Each row is a point on a landscape with many valleys, with its height.
From any point a ball rolls to the lowest of the 4 points nearest to it. It stops when none of these is lower. Distance is the straight distance between rows; heights are no part of it.
Z354 height 204: [ -8 -51  10  50  -3  30 -22  -9  42 -29   8 -42 -29 -16  31]
Z343 height 444: [ 11  17 -11 -20  -6  -1  18 -10 -15  25   7  15  17  21 -35]
Z50 height 171: [  5   5 -12   6  -3   7  19 -18   3  24  12  -9   5  18 -23]
Z858 height 717: [ 10  25  -6 -33 -21   4   8  -6 -40  15   1  36  35  28 -49]
Z959 height 451: [ 10  36  -6 -53  12 -29  24   8 -25  43  -9  23  19  12 -22]
Z637 height 435: [  7  31 -12 -37  18 -35  33   1  -9  49  -1   1   8   9 -17]
Z872 height 152: [-11 -77  14  43  19  24 -74  10  43 -64 -17 -50 -36 -53  46]
Z881 height 158: [-17 -66  14  49   8  20 -42  -2  49 -39   0 -52 -36 -36  48]
Z76 height 269: [-12 -34  -6  46   3  -1  18 -20  46  12  16 -62 -20 -11  29]
Z886 height 182: [  2  52  -6 -64  51 -85  46  22 -10  60 -19   5  -3  -9  33]
Z243 height 302: [ -11  -34    9   52  -40   73  -71   12  -10 -105    3   28    3  -13
  -10]
Z322 height 359: [  3  -6  -3  21 -33  41  -9 -18 -17 -27  19  24  16  24 -40]
Z785 height 466: [  3  42 -16 -45  46 -83  51  14   2  62 -10 -19   0  -9  21]
Z61 height 335: [  2 -17   0  35 -43  51 -22 -15 -19 -48  19  33  18  27 -38]
Z227 height 510: [  9  44   7 -64  -9 -24  11  15 -54  30 -18  50  34  16 -30]
Z412 height 305: [ -6 -53  15  49  -5  47 -47  -2  30 -53  -2 -27 -29 -21  25]
Z146 height 446: [  3  31 -18 -32  35 -59  45   2   6  59  -2 -23   4  -1   3]
Z312 height 110: [  1  -7 -10  18  -2   9  18 -21  18  19  14 -22  -6  12  -8]
Z245 height 475: [  6  56   8 -74  15 -46  20  26 -41  43 -25  44  15   4  -3]
Z201 height 95: [  0 -19  -4  32  -7  24   4 -18  25   0  17 -20  -9   9  -7]
Z332 height 46: [ -7 -53  17  46 -10  57 -72  11  19 -85  -7  -8 -23 -32  14]
Z473 height 183: [ -3 -23   1  38 -14  33  -5 -18  23 -12  14 -16 -12   6  -3]
Z70 height 343: [ -1   7 -18   1  13 -21  37 -12  20  42  10 -33  -1   6  -5]
Z768 height 420: [  5  -4  -7  17 -23  31   0 -20  -6  -7  16  12  10  21 -34]
Z160 height 231: [ -5 -34   7  45 -21  50 -30 -10  20 -46  10  -8 -16  -3   5]
Z429 height 147: [ -8 -64  19  45   2  43 -66   9  34 -68 -10 -30 -31 -40  30]
Z80 height 454: [  3  60   1 -72  51 -90  44  29 -13  54 -25  15  -5 -12  48]
Z34 height 492: [  5  63  21 -84   4 -41  10  35 -60  36 -33  72  25   4   9]
Z874 height 483: [  4  67  22 -86  13 -50  19  36 -54  37 -33  62  14   4  24]
Z653 height 268: [ -5 -37  12  50 -24  62 -48  -1  11 -69   5   4 -14  -9   1]
Z657 height 493: [  4  73  33 -86   9 -49  17  42 -60  33 -36  79  10   0  41]
Z387 height 413: [ -8 -43  14  49 -28  69 -71  12   1 -93   1  13  -9 -21  -2]
Z682 height 307: [  0 -16  -4  32 -26  42  -8 -19   4 -23  18   5   2  15 -21]
Z826 height 127: [-12 -74  16  46  14  19 -62   6  47 -53 -12 -56 -38 -47  50]
Z877 height 481: [  7  60   8 -75  30 -61  29  29 -33  50 -26  37   7   0  18]
Z378 height 578: [ -5  23 -28 -14  39 -78  58  -1  23  64   4 -53   1 -13  20]
Z477 height 220: [ -6 -34   4  47  -9  30  -6 -19  33 -17  13 -28 -20  -3  12]
Z39 height 640: [ 11  14 -11 -14 -20  11   8 -11 -26   9   7  25  25  28 -46]
Z446 height 642: [ 11  11  -9 -15 -29  18   1 -12 -36  -2  10  38  35  31 -54]
Z373 height 410: [  5  36 -13 -42  32 -54  43   6  -2  56  -5  -8   4   2  -1]
Z721 height 415: [  4  18 -18 -13  16 -29  35  -6   8  46   5 -17   4   9 -11]
Z808 height 380: [  6  43 -10 -52  39 -66  41  14  -9  58 -12   0   4  -2  12]
Z763 height 229: [ -9 -32  -1  42   1  12   8 -21  39   2  14 -44 -20  -5  22]
Z248 height 473: [  1  15 -22 -10  26 -49  48  -8  18  56   7 -39   0  -3   4]
Z214 height 419: [ -3  -3 -20  18  16 -30  42 -16  30  44  13 -55  -6  -1  13]
Z244 height 464: [  7   2  -7   7 -31  30  -2 -16 -22 -17  14  29  24  29 -47]
Z96 height 449: [ -6 -46  13  48 -20  68 -72  12   9 -90  -5   5 -15 -25   7]
Z351 height 465: [ 11  47   4 -63   5 -31  19  14 -39  38 -16  39  23  12 -21]
Z643 height 115: [ -5 -31   8  46 -28  55 -34 -10  11 -55  12   7 -10   4  -9]
Z628 height 193: [-14 -54  11  51   3  14 -17 -14  50 -23  10 -57 -31 -21  44]
Z618 height 536: [ -2  39 -23 -39  54 -99  57  14   9  65  -7 -32  -2 -17  31]
Z522 height 252: [ -1 -17   0  38 -31  48 -18 -16  -3 -36  15  10   3  18 -22]
Z451 height 285: [ -2 -16 -12  31   3  -6  28 -22  35  27  15 -47 -13   2  10]
Z171 height 490: [  7  55  17 -78   1 -37  12  28 -57  32 -28  63  29  10  -8]
Z939 height 573: [ 12  26  -8 -28 -10  -3  13  -5 -29  25   2  25  26  25 -42]
Z714 height 138: [ -7 -27   7  48 -47  71 -45  -3 -16 -84  15  35  14   9 -24]
Z257 height 215: [ -5 -25   6  49 -37  62 -38  -6  -4 -65  12  21   0   8 -18]

For each start below, name the point where the ball stops.
Z61 -> Z643
Z76 -> Z826
Z214 -> Z201
Z351 -> Z886
Z354 -> Z826

Call two points neighbours if one is among the 4 nearest of the other. Go from one point of each pair to the other, from neighbour to neighbour, staying as low as possible. Name the highest point that can't be avoided.
Z826 / Z886 -> Z637
Z826 / Z643 -> Z160
Z332 / Z201 -> Z477
Z826 / Z332 -> Z429
